A landscape with many valleys, sampled at points; each row gives a point and its height.
A ball rolls from a point to whichever of its 2 nearest points has the largest drop for the distance, and stops where none of them is lower. Distance is the straight distance between rows; heights are no part of it.
tozat (h 798): [117 146 121 130 136 106 124 150 178 131 159  87 106 108 179 157 133 135
 123 184]
tevu (h 333): [159  96 105 163 173 117 115  88 155 122 219 136 176 154 130  58 115 103
 116 115]
kep (h 842): [106  92 104  76 142 128 125 120 103 133  64 183 135 114 171 108 173 141
 125 115]
Pali (h 557): [144 167 125 140  93 140 111 112 167  83 113 122 146 148  94 112 123 128
  99 173]
konot (h 460): [151  97 144 206 179 128 148 157 119 156 217 134 168 154  94  78  71  79
 101  76]
keza (h 714): [160 150 114 135  65 116 113 165 124 214  96  98 152 103 114 156  89 114
 100 138]
dis (h 799): [160  96 136 113 102 101 102 127 150 135 182 129 168 176 122  83  87 112
 133 140]
Zufad (h 265): [154  86 110  62 151 138  99  53  92 141 138  85  76 152 104 104 146 103
 141 109]
popa (h 387): [100 130  87 110  94 126 151 159  83 105  92 108 159 119 105 173  89 127
 126 120]
lape (h 540): [165 148 158 106 163 160  68 168 163  85 142 159 146 124 151 109 128  95
 108 131]
bemo (h 531): [138 113 151 159 156 167 136 166 124 139 176 113 127 150 102  87 111  89
  84 108]
Kotur (h 600): [156  63 137 159 205 165  90  97 140 146 183 140  64 153  95 118 146  94
 156 101]
Vubol (h 182): [112 137 135 168 128 112 120 187 108 188 123 138 137 136  99 152 130 161
 139  59]
tari (h 286): [104 122 126 116 116 117 189  66 125  76  76 170 112  94 153 171 142 134
 162 160]
Pabot (h 592): [105 160  92 161  78 111 175  97 141 142  74  91 134  97 132 138 114 106
 155 185]
magoz (h 429): [116 163 106 161  84 137 125 163 115 106 107 108 129 150  78 128 138 118
 137  76]
mifo (h 381): [137  88 177 112 141 133 173 113 161 104 183 148  89 163 123 113 124 158
 139 141]
raz (h 405): [133 162 178 142 102 123 195 109 122 145  94 117 148 105 129 173  79 160
 111 165]
furaf (h 837): [122 133 150  96 149 111  84 191 123 155 155 112 147 139 130 104  82  96
 138 110]
Zuke (h 845): [130 175 165 145 171 118  93 200 124 101 154  89 125 105 117 153 113 116
 117 145]
zoki (h 386): [127  71 119 201 187  98 127 105 141 147 207 151 141 162 106  63 108  94
 149  82]
boren (h 371): [102 133  77  85 124  88 123  63  97  62  65 124  90 117 128 135 163 107
 170 130]
pibu (h 760): [110 130 121 131 123 136 196 220 144 104 105 141 145 152 112 138 110 133
  52 123]
vodum (h 784): [155  87 151 121  97 132  76 117 155 158 198 126 106 137 127 101  94 125
 130 157]
dum (h 635): [126 186 118 148 102 162 144 130 119 127 161  93 136 110 158 131 154 107
 132  75]
soza (h 325): [126  99  73  74 158  93 104  68  87 110 105  99  96 140 130 100 190 106
 150 112]
maki (h 800): [129 127 135 136 101 122  97  93 122 114 177 110  96 104 152 106 144 125
 137 163]
pev (h 573): [128  96 158 161 135 144 136 143 134 165 198 145 111 143 124 111 126 132
 123  82]
Poga (h 829): [101 109  87 127 127 141 150 130 120 113  99 148 144 144 130 121 181 139
 131 110]
Kirag (h 591): [151 122 163  85 146 155  65 130 132 112 127 137 128 108 159 147 114 134
 132 155]
vop (h 562): [ 98 141  91 123  98 131 174  78 128 160  76  98 102 140 124 119 137 127
 158 145]
fimas (h 338): [111 127 122 134  74 107 131 205 106 145 114 151 142 143  81 129  99 149
 116  59]
Muver (h 518): [150 101 104 188 146 103 103 143 142 173 147 120 130 152 118 125 190 130
 181 104]
Roto (h 788): [147 119 131 148 116 149 178 218 146 119  79 164 128 134 125 152 167 116
  95 133]
Pem (h 632): [139 110 152  65 165 146 130 108 126 108 126 138 120 125 176 189 136 147
 156 143]
tazav (h 268): [ 71 124 127  90 166 155 159  62  80  76  75 132  62  72 144 115 135 121
 107 161]
sezad (h 817): [137 107 126 126 145  81  86 159 133 166 182 123 168 171  97  83  55  89
 146  84]
sino (h 758): [141 117 143 143  79 133 109 149 136 199 138 111 117 119 128 130 104 146
 116 151]
rof (h 101): [124 105 154  97 146 146 140  59 124 118 117 155  89 143 114  61 136 156
  99 151]
rodo (h 607): [102 162 130 102 127 186 141 111 121 157 125 138 123 117 181 119 149 134
 121  66]
fid (h 625): [120 151  94 148  76 123 177 129 131 149 106 105 188  97 177 124 125 104
 104 163]
kulot (h 572): [129 140 132 126 116 106 187 191 133 151  44 141 173 108 134 162 100 137
 112 166]
serin (h 463): [142 121 103 126 103 113  80 125 158 167  96 119 123 152 135 125 175 134
 173 117]
Tol (h 732): [135 140 119 142 117 113 170 203 105  85 129 170 174 113 105 163 122 149
  64  95]
suz (h 483): [149 166 124 163 120 116 114 163 134 131 165 108 156 162  83 101 131 116
 144  47]
Nazep (h 188): [117 118 132  45 140 136 117  54 108 130 140 109 100 128 142  88 116 126
 112 138]
rida (h 525): [115 150 122 135  70 149 148 108  73 124  94 158 187 107 131 127 126 139
  96 106]
Desa (h 437): [111 143 133 126 120 185 103 167 131 128  57 157 125  90 144 127 123 120
  75 191]
buzu (h 725): [126 122 133 111 195 115 132 125 141 116 185 103 130 181 108 142  99 127
 182  81]
Ret (h 821): [127 177 136 153 143 112 110 179 121 127 107  92 144  94 153 170 143 126
 109 176]
rokas (h 263): [ 72 144 133 128 137 111 110 150 142 111 161 127 115 122 141 117 125 162
 143 108]
tur (h 528): [130 134  90 131 113 133 127  71 165 112 133 126 157 164 103  77 159 159
  95 151]
zifin (h 262): [181  98 154 157 158 135 105  94 173 113 169 177 163 168 117  73 143 135
 111 111]
zumud (h 699): [132 131 142 134 153 114 144 164 122  96 115 170 195 132 140 161 142 161
 103 111]
Sot (h 72): [102 119 156 156 153  93  87 156  79 165 109 132 120 120 126 140 141 167
 153 101]
guvob (h 110): [146 152 165 150  94 134 159 118  91  60 106 124 104 125 103 126 141  99
 141 155]
duso (h 275): [ 74 116  83  85 124 109 122 106  71 121  81 102 144  99 145 149  99 137
 152 162]
lasir (h 467): [157  70  96 102 152 132 126  89 182 145 181 117 134 165 137 120 136 134
 144 149]
Repir (h 314): [ 72 112 110  79 146 155 150  84 142 125  51 136  64  74 159 138 126 123
 129 195]
zugif (h 814): [110 105  97 147  72 125 138 105 124 121 130 150 113  80 147 137 166 147
 135 181]
pabe (h 666): [121 113 138 109 152 152 139 119 112  95  94 169 151 108 149 185 138 181
 105 148]
ravap (h 503): [146 101  94  95 150 100 122  54 145 100 158 142 166 159 128 102 163 159
 125 135]
vako (h 846): [ 98 158  77 171  63 101 119 173 114 131  65 153 164  47 150 155 119 113
 116 152]
bidog (h 331): [157 116 158 111 135 131 141 139 145  74 222 131 120 157 119 140 100 126
 136 135]
nem (h 658): [155 183 106 149  72 118 152 162 144 153 152  86 174 125 155 116 124  94
 108 111]
Tuvid (h 179): [165 104 162 108 156 148 108  74 160 113 161 149 100 174 100  39 138 123
 114 140]
Gule (h 828): [109 146  86 163  73 143 130 110 148 122  90 163 150  54 182 138 159 127
 133 134]
Nis (h 498): [ 91 121 115 106 111 140 113  55 105 147 110 156  75  95 150 145 158 167
 147 106]
sageb (h 812): [134 142 109 142  97 141 184 152 148 114  61 155 164 140 145 146 175 120
 137 120]
dogo (h 337): [106 156 163 143 111 135 218  92 154 118  66 168 128  89 148 154 102 144
 142 155]
gizi (h 637): [167 117 166 197 196 154  76 115 155 136 192 130  99 132  99 143 113 106
 152  85]
ven (h 533): [ 96  95 112 103  95 139 164  82 117 179 126 123 101 137 155 134 137 148
 157 119]
gupe (h 178): [ 80 140 105  84 148  86  98 123 117 122 136  94 132 119 141 132 100 145
 155 152]
ganet (h 456): [110  95 113  97 145 121  74  79 117 161 112 128  39 115 108 131 173 154
 152 108]
kor (h 545): [183 145 118 182  99 128 113 149 136 171 190  96 143 154  87 155  90 109
 124  67]
luto (h 751): [132 132 138 137 195 101 146 160 162 147 154  76 152 172 107 161 112 140
 134 127]
Sop (h 651): [158 194 132 150  60 104 147 167 126 144  85 112 132  83 107 171  73 121
  82 142]
rori (h 674): [160 166 173 169 173 155 100  94 142 143 163 118 126 132 129 131 149 150
 132 105]
keteg (h 395): [118  97 111 121 147 123  39 134 129 177 136 118  93 132 107 120 139 133
 150 124]
kosug (h 215): [ 98 144 146 112 125 143 174 111  70  70  80 154  83  92 143 107 133  92
 139 153]
Kon (h 564): [144  56 102 148 167 125  99 101 119 139 148 145  93 154 111 112 193 126
 158  80]
totol (h 373): [ 87 115 112  95 136 181 114 133 149 146 100 134  86  98 143 136 136 139
  89 165]
kebeg (h 424): [157 118 138  89 114 122 161  85 171 131 136 118  91 178 136 123 141 136
 166 173]
sok (h 495): [141 140 185 118 140  87 172 162 106 164  97 110 162 147 119 157  95 156
 114 149]
puge (h 597): [150 167 117 132  69 141 121 154 174 112  94 128 134 115 118 162  95 130
 112 161]
fov (h 570): [113 140 170 134 117 164 149 135  81 152 113 148 139 120 134 101 125 152
  95 103]
nuvu (h 274): [111 121 160 117 139 143  71 162  74 144 115 115  97 128  86 143 105 143
 138 130]
naz (h 330): [ 85 128  81 112 135 111 186  56  97  53 104 144 100 109 148 148 167 131
 152 111]
rab (h 240): [148 131 167 130  99 124 160 159 111  73 158 120 111 136  99 158 114 131
 124 144]
Fiso (h 778): [150 112 137 130 164 118 136 165 153 121 170  81 141 147 139 139 138 103
 118 181]
Tuveg (h 466): [116 148  91 103  81  91 117 136 101 102 101 146 202 121 136 147 111 147
 132 122]
duzo (h 492): [139 161 134 117 120 164  98 166 140 109 107 132 133 114 157  93 143  79
  93 158]
Zibo (h 702): [145 166 185 122 169 117 105 118 122  99 157 105 103 144 127 137 121 128
 172  88]
Melep (h 865): [171 156 173 142 184 112  81 195 150 153 157  95 123 144 106 152  86  87
 139 110]

For each start below, name the point where the ball stops.
Sop => guvob
Ret => keteg
vako => keteg
Poga => guvob
dum => gupe
duzo => guvob
nem => keteg
bemo => rof
